Each row is a point on a landscape with many peaks, with its height.
A climber steps from a point to whichever of its 2 nearest points has the largest rise for the distance, and stops where none of them is higher. Distance is the straight distance between rows; heights are no part of it.
Zaz height 14.3: [-14   3 -19 -12  -3  -7 -25 -12  18   7   0   1  22   5   8 -15  17  21
  -4 -14  20  13  -4 -17]
rovul height 41.8: [-11  18   4  -1  31   2  -4 -16   2  -1  13  -7   4  10 -18 -10  -8 -28
  19  -9  24  -7  31   5]
fomuz height 54.0: [ -3  -8   3  13   6  17  11  -6   1 -11 -18 -12   4   1  -8   7  -2 -10
   9 -37   1 -17  12  12]
Vam height 13.1: [ 10 -14  -5   6  37  30  44  10 -16  -2  12 -24   9  11  13   4   1 -11
   0  -4 -19   2  -8 -23]
vin height 49.5: [ -1   8   8  21 -42  10 -44  -1  25  -8  20   9  12 -41 -15   0  18  -8
 -17  19  23  23  -7   3]
rer height 31.7: [ -8  -9  -4 -11 -19  11  13   0 -18   1  24  -8   2  20   4   8  10   7
  -1   1  -7  -7  -1 -10]
vif height 28.9: [ 17 -19  -7 -17 -21  21  19  13 -27  -9  11 -18 -10  16   9  13  -5  17
  -4 -12  -2  -8 -20   4]
pes height 11.9: [  8  20 -10 -30  48 -15 -12 -16   7  12 -17  -1  16   6  10 -24 -11  10
  16 -15  25   9  13  -5]
puzib height 46.1: [ 12  -3   5  12 -18   9 -18  17   1 -16  -8  -1 -37 -15  -1  11 -15  -2
 -25  18 -12  -5 -28  24]
nekan height 64.5: [  4  28   8 -13  -8  -9 -21  -1  22   1  19  -5  -7 -13   3 -30   0  28
 -12  20   8  14 -11  -1]
Naf height 26.4: [ 19 -23  -6 -14 -28  32  12  12  -9 -15  -8 -34  -4   8   7   8   0  23
  -4 -41  13  -7 -21  16]
tuz height 28.8: [-16  10 -10   3   4 -16  -5   2 -15  -3  39  -4   9   2 -15 -13  -2 -17
   9   6  39   8   7 -11]
kud height 12.9: [ 16 -22   7  -4   0  24  32   5 -16  -1  -4  -6 -10  18   9  27  -9  -3
   0   4 -36 -20   2  -1]
kiba height 4.1: [  8  -1  12  12 -31  41 -18  -1   8 -18  16 -20 -19 -12  -9   3  12 -13
 -20  -3   4 -11  -4  25]
Nez height 45.9: [-29  22   3 -13  18  13   6 -15  11   6  35  -7  12  19  -8 -16   8 -12
   8  11  14  12  23 -21]
sol height 8.7: [  7  11   9  -8  11 -11  27   5 -23  17  20  23 -17   1   7  -1 -17 -10
  15  58 -30   6  14 -11]
nit height 18.7: [ 22 -16 -10 -10   1 -17  28  19 -26  -5 -33  -2   2   1  16  13 -20  31
   3 -22  -3  12 -30   1]
Zatov height 10.6: [ -7 -16   7   9 -31  -4  -4   0   3   5 -33  21  -8   7  -1  31  15  -6
  -6   0 -34 -20   5  13]
tipof height 11.7: [ 15 -12  -1  -6  10  17  39   7 -28   9  14   3  -6  16  15  15 -10  -8
   8  29 -33  -6   5 -15]
resu height 41.0: [ 12 -11   1  22   3  -4   5  25  -6 -13 -30   6 -39 -10  -2  21 -27  -6
 -15   6 -25  -4 -31  16]
Kuro height 7.1: [ 10  14  16 -16  -7 -16   7  -1 -13  11   9  21 -21   0   3   1 -15   8
   9  42 -24  -7  11   6]
ginud height 54.1: [ -2  -7 -16  -4 -24 -40 -28  -1  -4   9 -24  18  22  -6   3   4   3  17
   8 -21  22   5  -2  10]
tiro height 56.1: [ 13   1   8  11  12  28   7  10   2 -10  15  -5 -46  -1   2   8 -15  -2
 -29  43 -39  -6 -27   1]
nuki height 43.7: [-20  21  -1   2  44  -5   7  -3   6   5  23  -2   8   8 -16 -20  -1 -32
  10  10  16   9  17 -13]
labos height 53.7: [ -9 -13 -13  28 -20 -35 -22  17  -6  -3   0  17  12 -24 -15   0   2 -15
  -4  -5  24  11 -17   5]
Gel height 5.4: [ -2  -3   0   7  -3  44 -21 -14  28  -9  -8 -19   5  -1  -1  -6  25  -6
  -9 -33  10  -9   6  13]
fimif height 24.2: [  9 -23 -11   4 -40  19  -8  11  -1 -11 -22 -10  10  -2   7  15   9  12
  -5 -44  18   2 -13  22]
Mobus height 64.0: [  5  10   2   8   6  10  -6  16  14  -7   8   1 -37 -10   8  -9  -7  12
 -40  39 -28  13 -42  -7]
Nadi height 10.2: [  8   4  -4   1  68 -28  24  -1  -7  17 -28   9  20  -2   3  -9 -20 -20
  33  -5   8  13  18 -15]
betem height 79.0: [ 10  20  -3  -6   6 -11  -8  14   3  -1  19   2 -19 -12  11 -22  -5  24
 -22  31  -7  17 -31  -7]
Gomo height 46.3: [ -1  -9   3  -3 -30  -8 -15 -12  -7   0 -16   9   9   0  -5  13   2   2
  17 -25  16 -16  20  24]
boz height 42.7: [  3  -6   6 -19 -16  -7  -2 -14  -2  11 -17   6   7  17   3   9   6  16
  14  -9 -10 -20  18  10]
pepil height 55.0: [ -1   2   3  17 -11 -19 -16   3   4  -1 -19  13  -7 -14  -7   5   2  -6
  -5  -5  -5 -10   0  18]
Feb height 11.0: [  2  22   0 -11  62 -18  -1 -11  10  15 -18   8  12   4   0 -16 -11 -14
  22  -2  10   6  24  -5]
Madi height 4.8: [ 12  -6  10   2 -32  50 -26  -1  34  -8  -5 -19  -9 -10   2  -3  30   4
 -24 -11   1  -3  -6  24]
Zeri height 51.2: [  0   5  11  27  -5  10  -6   7   3 -14  12   6 -46 -14 -14  10 -11 -19
 -26  37 -27  -9 -18   9]
sosik height 16.1: [ 17 -25  -3   6  12  -4  46  20 -19  -9 -30  -1  -5   2   9  25 -24   6
   3 -12 -22   6 -21  -6]
lolus height 9.3: [ 31   2   2   8  67  -1  40   4  -6  10 -24 -12  17 -11  17 -13 -22 -13
  23   5  -5  13  12 -12]
giga height 16.6: [ -8  -3 -14 -12 -16  -8  -9   6   8   5   2  -1   7   7  14  -3  19  29
 -18   2  -7  12 -23 -16]
zof height 8.5: [  1  -6   5  18  38 -17  13   4  13   7 -35  10   2  -6   0   2   2 -12
   0 -10 -28  -9  -2  -5]
buri height 36.5: [  9  -2  -3  17  18 -10   9  19 -12  -7   3   3 -22 -10  -1   1 -15  -8
 -12  10 -15   0 -24   0]
Mupoz height 9.5: [-12 -14   6  26   2 -13   2   5  14   7 -45  21  -3  -2  -7  22  13 -20
  -2 -14 -33 -15  -1   6]
kugos height 36.3: [-21   4  13  -4   1   2  10 -17  10  10   5  11   6  18  -6   7  12  -9
  10  12 -23 -16  32 -11]
Nenen height 49.3: [-22  22   3 -23   0 -12  -8 -13  11  15  18   9  13  11   0 -16   5  11
  10  15  16  16  18 -19]
lino height 6.5: [  5   1 -12  19  25  17   1   3   9 -20  -5 -29   6 -14   1 -15   1   0
  -9 -43  24   9 -23   2]
Nif height 10.3: [ 11  -1  -5   0  27 -10  34  14 -32  11  15   8   1   2   8  -2 -13 -15
  17  25 -15   3   6 -12]
Sikan height 38.0: [-28  15  21  -3 -15   8 -15 -28  21   7   3  11   3   8 -17   1  13 -11
   9   5  -1 -11  41   1]
Feti height 31.1: [-14   7   3  25   7  -4  -3   7 -12 -15  39  -7  -5 -10 -27 -10  -3 -38
   0   6  24  -5   3   1]
Vibi height 14.2: [ 27 -27  -2  10  31  19  54  16 -18   2 -13 -13  -2   7  22  21 -19  -6
   0   5 -33   3 -11 -15]
zalu height 33.4: [ -7   2  -3  21  28 -10  16  11 -15 -10  20  -4  -7  -8 -13 -10  -6 -22
   0   1   6   0 -10  -4]
nor height 5.3: [  7   8  14 -14 -18 -21  -7   2   6  11 -11  26 -25  -2   7   5  -7  22
 -10  36 -35  -5  -6   6]
baled height 49.4: [-10  -3   1   3 -37 -11 -27  -5  11   3  -7  17   8 -10   0   5  17   4
  -9   3   1   1   3   8]
Miroz height 8.4: [ 16  12  -2  -2  55  -5  21   6 -10  -1   1 -12   7  -7   9 -18 -11  -5
  13  -2   4   9  -3  -5]
Suvi height 54.6: [-16  19   5 -34 -14 -28 -18 -21   7  23   0  20  14  14  -2 -11  -3  21
  22   8  21   5  32  -3]
veta height 63.0: [ -6 -21 -18  24 -22 -32 -18  13  -1  -2 -30  22  20 -21  -5   8   3  -4
   2 -33  26  14 -14  11]
rafe height 21.7: [  7 -18 -14  -3 -20 -12   5  13 -13  -8 -25  -6   9   1  10  11  -5  22
  -1 -33  11   5 -23   9]
Tulu height 56.3: [ -1  25  15   3 -31  -3 -32  -4  20  -7  27  -4  -6 -26 -10 -17   1   9
 -12  24  20  15  -2   3]
Gul height 5.9: [ -1   7  -9  10  26  33 -14 -10  29 -12   1 -27   5  -5   1 -21  21  -3
 -17 -27  11   3 -11  -3]
Gudig height 26.2: [-15   6  -4 -14 -31 -20 -11  -7 -19   0  37   1  13   7 -13  -2  -1   0
  18  10  39   5  18  -5]
poso height 60.6: [  8   9  14  -1  -5   9  -9  -4  14  -4  -6   0 -17  -5  -1  -2   4   4
 -12   9 -21 -14   0  17]
Kazag height 12.3: [ -4  -5  -8   0  53  19  29   1   3   9  14 -16  20  16  12 -11  11 -16
   3   3 -10  10   7 -33]
Gudep height 13.0: [ -1   9 -16 -16  18 -12 -29 -18  13   5 -17  -4  19   1   6 -19  -1  14
   5 -30  36   8   3  -5]
Nus height 23.1: [-13  -4  -2  -4 -54 -17  -9   1 -22  -4  35   8   2   1  -6  10   1   7
  -3  24  15   4  -2 -10]
Bor height 11.8: [  6 -20  10  -4 -29  24   7  -2  -5  -4 -18  -5 -12  16  -1  28   5   2
  -2 -12 -28 -27   8  16]
Vap height 54.3: [ -3  -6 -12  25 -32  -3 -39   7   7  -7  10   9  18 -26 -11   2  15 -13
  -9  -7  32  13  -8   6]
nat height 34.0: [-24  -4   9  -3 -34   5  10  -9  -6   4  23  10  -5  15  -8  15  12  -2
  -1  20 -16  -8  13 -11]
big height 62.9: [-10  -1  -5 -18 -38 -38 -21 -11 -11  13  -3  23  19   7  -1   7   3  17
  16   1  17  -2  18   4]
piz height 50.4: [ -1  -8   1   8 -14  -4   8  -4 -21 -14  -2  -3   5  -1 -14  10 -17  -8
  21 -32  22 -13  17  18]
pago height 11.6: [-10  13 -11 -17  51  24  10 -12  17   7  17 -19  17  20  12 -26  11   0
   1  -3  11  15   8 -31]
taka height 44.0: [ -6   5  16 -24 -34  -6 -18 -19  20  14 -10  14   0   3   1  -4  11  25
   3   9  -8  -7  20   9]
Sazaz height 39.9: [-10   8  11 -17   9   8  -6 -29   5   6  -3   0   9  17 -11   3   0 -14
  27 -13  11 -22  47   8]
vir height 56.6: [ 12  -1   9  -3  17  17   9  -5  10   0 -16 -12   0   8   4   3   4   4
   1 -16 -21 -19   9   8]
fes height 19.9: [-10   0  -3 -16 -56  -8 -13   1   0   5  23   5   1   3   8   0  11  33
 -14  19   3  13 -16 -15]
bilu height 7.4: [  2   3 -16   2  39   2  12   4  -4  -8   5 -21  11  -3   5 -18   0   4
  -3 -23  17  11 -19 -12]

For each start below, name the point where the climber stops.
boz | poso
Gul | betem
giga | betem
buri | betem
sosik | big
nat | big
